Points, in no order, along strands that fork and pass close to each other.
Points whose rows are less than 36.4 apart are linked; no others are. Some points are linked to none.
K267: [-16   6   5  10  -8   2 -16  10  11  14  -1   1   1  -4 -10 -13   5  -5
   0   6]
K195: [ 28 -16 -19   6   0  16  -5  12 -18  -6 -12  -8   9   2   5   1   3   3
   3  -3]
K877: [ 21   1 -14 -15 -20   6  -3  10  -1  -7   3 -28   7  -5  18   1  -3  -4
   1  -9]
K634: [-22  -5  16   2 -21  14  10   3   4  10   8 -14  -6   0  17   0  -3 -14
   2   9]
K911: [  9 -14  -5  -9 -10   8  -2  -4   2  -6  -7  -8   2  -7 -16 -10   9   9
  15  -1]
K274: [ -3  26  -4  13  11  -9  14  45   8   3  15  12   8  15 -27  11 -22 -11
   1  -5]
K89: [ -1   1   2 -14 -23  -2   8 -19  15  -6   1 -13  -8  -4   2 -14   2  12
  12  -5]
K727: [  1   6 -11  -9  17 -20  -3 -15  -4  -2  -2  27  -1 -18 -21  -8   8  18
  -4  -6]
K592: [-27   4   6  10  -6  -3  -8  -9  16   7   1   3  -4  -4  -4  -7   9   4
   0   6]
K828: [  9 -10   1 -15  11  -2  -1 -40  -1  -9   0   6  -5   0   9  -1   2   6
 -11  10]
K433: [ 18 -13  -9   1  10   0  -3 -22  13 -15  -9   1   4  10  -9  -1   7  17
  15  -1]
K376: [ 20   7 -16  -5  -6  -1 -15  21 -13  -8  11 -17  17  10  18  22  -9  14
   7  -2]
K671: [ -9  -5   4  14 -12  18  -6  -6  13  -3   7 -19  -9   9  19   4   4 -22
  -9   1]
K590: [ -1   4  -2  15  -3   8 -16  -9  27   0  -4 -11  -2  11   5  -4   3   0
   3  -3]
K720: [  5  15  -6  -3  -3  -2 -30  33  -1   1  16  -5  17   2   3   9  -5   0
  -5   9]
K357: [-25  14   1  12  -2  -9   0  14   4  15  11  18  -5 -14 -27 -14   4 -10
   4  -9]
K837: [  9  -2  -2 -27  13 -10   8 -39   2 -11   1  14   0   0  17   0   3   7
 -15  25]
K988: [ 30 -13 -17   2  -8  18  -5   0 -10 -10  -4 -14  -1   4  23  -1   0  -6
  -7  -2]
K628: [ 21 -12 -10  -4   0  -2  -7 -32  14 -10  -3  -2   3   5  -1 -10   7   3
  11   1]
K782: [ 18   0  12 -28   1 -18  15 -39  -1 -12   9   8  -4   9  26   0   0   0
 -11  18]
K525: [-20  10  23  -9  12  -7  18 -13  -4  -3   6  16 -11  15  20  21   4  -6
 -23  27]
K852: [-29  15  -3  -1  14 -20   1  -9  -1   5   2  20  -9 -17  -9   2   5   6
  -9 -12]
K922: [ 24 -11  -3  -9 -22  -8  11 -25   7 -14   1 -12   0  -7   6 -14   9 -16
  10   0]
K440: [  7  -3  -4   0  -5  19  -2  10  14  -3  -7 -22   3  10   9   7  -9  10
   8 -10]
K6: [  6   4  -3 -10 -16   4 -16  17   3   8  -2 -12   7  -7  -3 -15  -2   3
   5   3]
K829: [-27  16   1   7   4 -18   0  -1  -3  14  10  18 -12 -16 -21  -4   1  -8
   0 -16]
K661: [-22  -7   3   5 -14  26   4  15   2   5  14 -17   3  -5  12   9  -3 -19
   3   9]
K964: [ 17   3  -7   5   3   1  -8  10  15  -5  -8   6   8  10 -21 -14   1  20
  13   1]
K286: [ -8   7   1  19  16  -2  10  10   5   8  -7   7  -7   4 -22   6 -14   9
  12 -27]
K313: [  2  -2  -1  12  16   0   9   1   2  -2 -13   6  -1   4 -20   4  -8  20
  10 -22]
K428: [ 18  10  -9 -11  -6  -1 -24  29  -3   1   3  -7  12   0  -5  -6  -2   4
  -2   9]
K773: [ 27  -1 -12  -1  -2   6   1  11  11  -8  -9 -22  14  13   1   5  -3  10
  14  -2]
K319: [-40  10   7  -7  10 -12  13  -8   0   2   0  16 -10 -11  -1  15   2   0
 -15   0]
K613: [ -6   1  -3 -25   5 -22  13 -18  -8 -11  -8  15   1  -9   3  -3  11  20
  -3  18]
K102: [ 25  15  -6  13  11  -9  -5  27   6   5  -7  -4  17  25  -2   6 -11  11
  -4  15]
K714: [ 19 -18  -9   6   9   4   2   7 -14  -3 -12   4   4  -8 -24  -4   2   3
  10  -7]
K798: [ 10   6  -8   6   8   7  -7  38  -8   7  -2  -5  16   5  -3  14 -16   9
   2  -5]
K55: [-22   6  25  -8  14  -6  15 -13 -13   1   3  16 -17   0  13  20   0  -2
 -26  13]
K254: [  8 -12  -2   4  16   3   4 -19   6 -12 -13   5  -2   7 -14   4   2  26
   7  -9]
K37: [-31  18  11 -10  14 -25  18  -3  -7   2  -5  25  -1  -3  13   7   3   5
 -14   7]
K788: [  9  -4  -1   4  -2   3 -14 -19  16  -2  -5  -9  -2   5   5 -13   4   4
   4  -2]
K453: [ 10   6 -12  -4  -8   9 -19  17  -3  -1   5 -21  10   2  24   9  -4  -3
  -3  -5]
K287: [ 21  11   9 -34   2 -21  23 -26   1 -17   5  16  -1  20  29   6  -1   1
  -5  18]
K241: [-19  -6  36  -1 -12  -7  13  -5 -16   4   3   6 -11  17  24   1  -7  -4
   4   8]
K948: [  4  -7   0 -19 -11 -21   5 -26  -1  -9  -3   9   1  -8  -4 -14  14  13
  10  15]
K42: [  2   9  -3  16  11   6  -8  32   4   8  -4   5   6   5 -18   3 -11  -1
   2  -9]
K905: [  4 -12  -4  -8   5  -2   6  -4 -15  -2  -9  10  -2 -16 -29  -9   3  11
   9 -15]
K569: [  2 -22  -5 -11  -3   0   6 -14  -8 -13  -9   5  -4 -13 -21   0  10   9
  14   2]
K363: [ 10  -5  15 -14 -13 -18   7 -30  -5  -2  -2  -2  -5   6  17 -17   2   2
   2   5]
K256: [-15  13  -6  26  13   0  14  21  10  13   7   7   0   6 -26   9 -13 -12
  18 -23]
K747: [ 19   3 -13  -1   1   4  -7  30 -14  -2   2 -12  18  10   2  18 -11  18
   6   2]
K35: [  6  21  -2  20  13  -8   6  43   1  11   3   6   9  14 -18  13 -18   0
  -4   0]
K61: [  5  -8  -2   5   0   8  -9  12 -18  12 -10   0  -1 -13  -2 -12  -3  -4
  -5  -8]
K194: [ -6  18  23 -18   6 -13  14 -17   4  -4   6  14 -12  22  29  16   0  -1
 -16  27]
K342: [ 31 -24 -18  10   6   7   2  12 -16  -8 -13  -4  13   4 -13   2   5  -5
  11   4]
K329: [ -5   6   1   6  12 -12 -15 -10   5   6  -2  19  -3 -10 -20 -13   5  10
  -4  -8]
K665: [  7  -5  11   0  -3  11  -4 -29   7  -8   5  -8 -20   9  17   2  -2   2
 -11   0]
K999: [  6  -1  -5  11   9   3  -3  17 -18  12  -8   4  -3 -12 -14  -8 -11  -4
   1 -26]
K601: [  3   5  -2  12   7  -2 -13   5  10   3  -7  14   1  -1 -24 -14   2  13
   3  -6]
K955: [-19  -8  -3  22   9  20   5  16  -6  10   6  -4   4  -4  -6  12   1 -23
  -3 -13]
K786: [ 24  -6  -9 -16 -25   0  13  -4   4 -11   0 -21   4  -9  10  -8   6 -15
   5  -5]
K526: [-21   9   3  13  -3   0  -7  20   7  15  10  12   4  -7 -22 -13   9 -17
  -1   7]
K130: [ 17   0  -6   9  15  -8  -2   1 -17   6  -6  10  -9 -11 -21  -8  -8  -4
   4 -30]
K473: [ -5  -6   7 -22  13   0  10 -20  -9 -11  -6   9 -12 -11  -4   9   0  17
 -14   2]
K426: [  7 -12  14  -3 -14  -3   1 -20 -12   2  -7  -5  -5  -1  16 -17   2  -2
  -4   7]
K950: [-11   1  -1   0 -14  23  -5  13  11   1   6 -22  -2   1  15  10 -11  -5
   4  -5]
K910: [-22  -4  -5  17  10  13  14  13   0  10  10   1   9  -7 -22   9   4 -23
   7 -17]
K983: [  8 -14   7   2  11   7  -9 -34  -1  -6  -1   2 -12   2  12   0   0   6
 -13   2]
K541: [-11  11  -2   2  -6   4 -23  31  -1   8  13  -7  14  -4   2   7   0 -14
  -4  12]
K94: [-16   9 -12  15  10  11  18  27   3   9  19   2  11  -3 -27   6  -3 -26
  17 -18]
K321: [  9  -1   5   4 -15  16  -2 -12  14  -6   3 -19 -17   8  21  -1  -4  -6
  -8 -10]
K144: [  0  -9   8   9  -3   4  -8  -8 -13  10  -9  -1  -6  -7  14 -14   1  -5
 -12   2]
K221: [ -4  -1   2  -1 -17  10  -7  17 -13  11  -4 -14   2  -9  24  -7  -5  -7
  -6   5]
K834: [-14  -2   0  15  -4  13  -8   0  21   1   2 -16   2  11   4   4  10 -15
   3   5]
K692: [-23   1  16   2 -17   2   3 -10  11   5   2 -10  -9   3  11  -7   2  -6
   3   7]
K758: [ 22  -6 -13  -3  -6   5  -3   9   9  -7  -8  -8  10   6 -17  -6   6  11
  19   3]
K900: [-18   9  -1   7  -4   7 -11  34   4  12  13   3  15  -6 -16  -1   6 -22
  -4  11]
K70: [-30  -7  25   2   3   5  14 -12 -13   3   9   8 -20  -4   4  17   0  -9
 -16   7]
K608: [ 27 -19 -13  -2  -7   0  -6 -18   6 -11  -2 -10   6   0  -1  -8  11 -12
  15   7]
K171: [-13 -12   5  19   5  22  -2   7  -4   5  -4  -5  -8  -1   6   9  -3 -10
 -10  -9]
K855: [-25 -11  13  15   3  13  10  -4 -13   9   4   5 -14  -8   1   9   1 -19
 -14  -7]
K992: [ -8   2  19 -15  11 -21   9 -21 -10  -2  -8  18  -3   7  21   0   0   7
 -15  18]
K263: [ -5   7 -13   2 -12   6 -20  19  -5   1  15 -21   5  -1  31  16  -1 -12
  -8   2]
K301: [ -9  11 -13 -20  11 -25  11 -11  -4  -5  -5  25   1 -22  -6  -6  11  24
  -6   3]
K793: [  0   1  11 -18 -16 -25   9 -24  -1  -3  -3   5   1   3  10 -16   9  12
   9   9]

Follow the links from the first point to the second, and from the first to the third. Name the last point that the two ways share.
K569, K144, K526 | K758
K453, K313, K828 | K628
K877, K256, K590 | K628
K319, K301, K541 | K526
K301, K634, K569 | K758
K829, K329, K428 | K526

A fork is a point with three links. Follow the links from the first point to the second and name the forks in between, in order.
K922, K798 | K453
K453, K171 | K628
K829, K964 | K526, K758
K634, K6 | K526
K911, K948 | K758
K828, K747 | K628, K453
K798, K321 | K453, K628
K727, K852 | K758, K526
